Each scene shows the same named points in several views. A view is turned or mirrored, and shifted as a whole, has a little noise and may leave points out.
In the rows, 128 means zero.

Scene 1
View 1
Ver: [143 106 112 110 151  76 118 124 107 159 122 149  95 165 136 113 128 101
 133 114  98 120 149 164]
pel: [ 74 135  82 135 183 135 133  60  95 126 179 100 123 151  95  75 133 115
 153 130 135 141 141  80]
Fuv: [131  97 109 109 153  79 118 125  99 131 141 152  96 164 121 110 122 108
 159 133  93 106 161 155]
Soku: [ 82 123  90 125 169 113 130  80  94 144 179 117 110 160 102  73 131 107
 159 126 123 123 151 112]
kab: [144 114 111 105 168 103 112 128 117 133  98 138 107 145 147 152 133 121
 112 124 110 146 127 134]
tada: [150  93  99 112 124  75 130 128 110 129 115 120 118 147 122 129 111  91
 142 122  91 112 169 146]
Pigap: [114 123 108 146 176 114 123 114 128 136  97 132  91 141 131 113 161 124
 143 126 141 152 116 114]
labeg: [162 108 119 122 137  72 122 137 122 174  78 148  96 161 147 123 135  95
 121 104 104 134 141 175]
turob: [139 131 112 112 182 121 108 111 110 134  79 140 112 152 143 150 129 134
 112 135 121 160 119 124]
maz: [109  78  75  56 124  78 120 131  95 106 196  93 136 145 107 151  86  95
 150 155  76  66 198 136]
Sevo: [119 147 102 133 183 134 123  74 100 144 105 125 121 156 124 106 130 121
 116 122 129 171 121 106]
gepe: [190 110 130 127 146  75 124 122 105 160  85 169  97 163 147 108 132  92
 109  76  82 151 137 165]
fune: [118 107  99 112 152  90 124 108 101 141 154 130 109 158 116 100 124 100
 149 122 102 114 158 136]
nuga: [135 134 105 162 145 107 139  86 109 153  79 123 118 158 114  86 128 100
 146 118 127 154 143 129]
poneb: [ 99 125 106 121 194 119 110 108 108 120 121 144  95 155 127 122 139 139
 156 159 132 136 128 118]
potu: [ 83 132 111 154 200 115 119 108 130 164 134 147  67 154 132  78 188 126
 154 113 157 152 106 120]
rezo: [143 110  95 115 151 108 128 102 103 107 123 114 131 139 121 132 112 108
 127 121  98 138 150 106]
lozu: [167  82 120  71 158  64 109 142  93 135 182 168  94 158 148 124 129  94
 107  77  58 111 152 160]
luno: [139  98  97  91 147  92 117 146 139 149 129 110 107 130 155 160 148 102
  90  95 112 136 127 130]
View 2
potu: [112 143 131 132 169 127 167  91 132 102 165 139 175 116 210 129  95  73
 145 212 137  83 157 104]
fune: [108 127 112 134 122 114 123 150 126 100 151  99 178 147 164 135 121 103
 147 131 158 106 134  96]
nuga: [115 139 102 159 172 102 128 117 125 116 175 124 198 134 166 128 122 145
  93 158 135  88 125 122]
Soku: [140 128 121 130 138 126 140 125 127  81 159 108 199 149 189 110 125 105
 159 136 151 120 150 117]
gepe: [ 63 130 103 166 128  66 127 138 119 142 162 109 150 138 123 152 101  79
  67 159 123  89  95 107]
Sevo: [106 168 135 150 172 130 148  96 146  96 177 113 192 137 148 109 101 122
 111 165 150 112 124 138]
Pigap: [ 98 158 121 141 176 132 153 103 138 110 167 119 180 120 164 143 101 111
 134 183 148  69 129 104]
luno: [ 72 140 104 125 145  92 156 129 181 126 153  78 155 142 105 167  77  86
 155 149 148  78 122 111]
labeg: [ 59 129  93 147 140  73 114 151 139 143 160 109 149 131 137 167 100 103
  90 172 137  83 123  97]
kab: [ 62 164 123 141 151 120 136 128 153 117 161  96 162 134 115 153  92 103
 120 163 160  85 110 103]
rezo: [104 151 117 148 145 125 136 131 139 100 159  84 190 148 119 135 118 124
 139 116 161  87 100 112]
turob: [ 62 180 136 145 168 136 137 113 154 110 170 105 170 127 119 142  89 120
 108 175 162  91 110 114]
tada: [ 89 126  92 140 127  99 110 164 134 121 148  89 174 147 127 162 125 125
 134 117 159  80 114  90]
poneb: [ 90 172 143 132 157 164 133 119 130  89 160 116 180 122 165 133 109 112
 146 176 176  92 131  93]
lozu: [ 65 119 123 141  76  85 135 162 120 116 140  74 137 158 118 150 101  30
 133 122 149 112 100  83]
pel: [159 147 135 132 156 151 157 101 132  65 166 109 218 150 189  93 126 118
 173 132 158 118 146 128]
View 3
poneb: [112 129 121 125 122 117 102 100 157 142 156  69 103  92 179  96 161  69
 119 144 125 155 147 143]
tada: [ 99 110 115 122 104 142 142 173 132 152 133 166 110  97 159  99 151  72
 119 144 152 135 123 159]
turob: [130 126 114 128 131 142 116 127 153 169 144  76 139  82 170  93 135  73
 142 119 143 169 136 104]
rezo: [ 91 112 127 106 115 128 146 142 143 159 120 118 103  73 157 113 161  63
 133 125 152 151 113 137]
Fuv: [100  98 111 130  98 125 122 135 142 136 171 151 102  96 156 101 153  78
 103 145 129 139 151 169]
Soku: [ 66 113 145 110 103 103 124  93 124 126 142  92  81 117 141 123 165  75
 119 134 118 106 118 157]
Sevo: [100 131 134 120 116 122 119  94 131 163 133  60 117  99 141 103 151  72
 149 108 130 144 122 102]
Pigap: [125 146 124 133 136 133  89 120 139 153 146  75 105 100 160 112 165  81
 150 145 121 140 129 120]
lozu: [101  46 103 112 121 141 134 162 147 132 201 186 115  63 137 149 121 105
 108 116 137 131 145 146]
gepe: [131 103 102 140 107 156 110 163 118 175 174 172 140  93 110 113 136  96
 153 106 129 145 146 101]
maz: [ 56  68 123  91 104 119 185 166 158 112 127 159  88  82 200 103 137  62
  65 158 175 124 115 216]
labeg: [134 117 101 147 112 162 108 171 120 163 164 159 141 118 140  95 126  92
 139 132 136 131 143 120]
pel: [ 56 126 156 100 108  89 127  70 130 128 122  51  67 104 148 124 180  66
 125 128 121 112 105 150]
Ver: [113 101 109 136 108 141 118 147 129 146 171 150 123 109 145 103 133  90
 120 134 133 128 145 142]
kab: [122 112 113 124 135 147 123 149 146 155 151 107 131  86 167 107 128  82
 135 130 146 149 130 118]
luno: [121 102 117 112 160 161 127 179 145 140 147 118 128  85 172 135 112  96
 138 139 157 120 106 117]
nuga: [104 150 128 136  93 128 112 123 108 172 123 111 112 123 125  88 173  68
 156 126 125 135 124 119]
fune: [ 84 102 125 118 103 121 130 128 132 134 151 132  96 104 148 111 152  78
 111 138 132 120 130 162]
View 4
turob: [145 178 154 124  83 124 170 107 110 132 166 126  93 179 116  98 134 151
 115  96 144 168 109 160]
luno: [141 173 125  91 145 155 164 120 136 138 175 134 106 165  92 116 155 151
 153  82 153 149 136 117]
pel: [ 89 171 179 137  96 142 144 127 120 121 145 111 108 143 143 203 105 128
  62 133  91 191 124  93]
maz: [173 135 139 113 154 166 113 101 167 135 142 122  64  50 142 179 100 110
 174 110 117 124 124  97]
Ver: [152 149 126 116 115 141 147 144 102 123 171 139  77 139 115  88 142 114
 130 124 125 129 145 117]
rezo: [152 167 142 131 108 130 157 125 137 149 150 112  97 145 136 154 120 123
 116  95 122 160 119 128]
Sevo: [112 171 163 135  80 128 169 135 102 136 163 111 105 177 127 128 119 149
  75 113 130 188 121 138]
kab: [156 172 139 114 103 131 164 114 123 133 165 129  94 171 112  98 144 140
 132  97 140 153 120 147]
Pigap: [119 199 155 124  87 124 166 118  95 117 164 146  97 191 118 132 154 131
  94 100 117 154 125 121]
gepe: [169 145  99 119 110 125 172 181 101 148 179 127  93 178 109  52 155 109
 120 115 138 135 155 133]
lozu: [182 117  99  93 150 153 138 149 165 117 159 119 107 133  99  75 156 103
 153 148 113 140 147 109]
labeg: [156 161 117 114 115 135 161 151  88 134 182 148  75 160 109  70 155 120
 137 105 140 120 151 124]
poneb: [129 183 173 127  78 126 147  91 110 100 150 143  85 160 128 133 136 128
 102 124 105 160 105 134]
fune: [139 151 140 122 119 145 140 138 117 124 158 128  81 123 130 139 127 108
 117 127 109 143 139  99]
potu: [ 82 195 168 112  86 137 156 122  80  82 168 158 105 199 103 129 168 128
  70 136  96 163 137  93]
Soku: [101 158 160 128 109 147 140 142 111 118 154 121  95 130 135 172 116 118
  79 137  96 167 139  85]
Fuv: [162 149 136 123 110 137 135 129 116 113 156 141  72 122 130 112 137  96
 129 134 104 125 135 111]
View 5
pel: [139 206 122 139 143 154 179 149 127  63  91  96 142 163  77 141  95 120
  71  68 123 143 132 149]
Soku: [155 187 124 138 142 156 163 137 108  74 105 124 132 151  95 119  96 104
  86  73 125 136 130 142]
rezo: [152 120 130 123 120 133 147 131 121  87 134 125 131 161 115 145 130 129
  45 119 108 148 132 128]
Fuv: [183 135 141 139 124 134 144  88  88  98 150 135 113 145 137 110 118  97
  81  97 127 130 120 110]
luno: [108  89 155 104 142 127 136  99 106  90 149 176 148 129 101 137 119 138
  82 148 131 145 147 121]
Pigap: [130 159 165 143 145 112 152 116 121  99 118 108 118 136  80 109 145 150
  91 133 134 134 152 130]
kab: [140 115 158 114 120 117 132  98 123  97 143 133 130 140 108 137 150 145
  80 146 141 142 136 110]
nuga: [166 155 135 140 127 135 126 166 120 101 103 120 105 141  91  87 161 126
  80 131 120 143 142 143]
lozu: [183  94 145  89 131 132 151  65  95  85 151 214 126 135 166 143 120 104
  85  98 124 104 123 112]
Sevo: [144 173 143 115 120 135 142 144 145  80  95 111 129 148  81 138 158 147
  85 126 144 144 137 138]
turob: [139 134 161 113 110 117 130 107 137  97 131 111 129 141  96 142 169 155
  83 152 150 150 135 112]
maz: [156 101 103 134 115 170 146  92  67  81 187 133 158 172 144 151  52  66
  37  77 110 175 100  98]
potu: [129 200 173 148 169 116 167 104 118  90  98 121 115 122  69  96 132 145
 133 107 152 112 156 138]
labeg: [164 101 155 120 126 125 108 110  97 115 144 173 107 119 120  83 163 116
 101 155 139 133 138 117]
poneb: [146 173 157 137 122 122 155  93 122  90 130  83 130 152  97 141 136 138
  88 113 151 145 127 109]
gepe: [191 103 157  99 122 116 119 113 119 109 122 195  95 121 138 102 188 131
  98 148 130 107 139 127]
Ver: [172 124 147 123 127 134 127  99  96 102 141 161 114 129 128 104 139 106
  96 120 138 131 128 115]
tada: [165  97 128 134 122 141 127 120  88 103 158 146 121 148 128 106 122 102
  57 124 108 150 129 117]

Which points are out of place in each view (at most two, in the order of its rows)? Write none if all are in place.
view 1 => Soku
view 2 => none
view 3 => kab
view 4 => rezo, labeg
view 5 => poneb, gepe
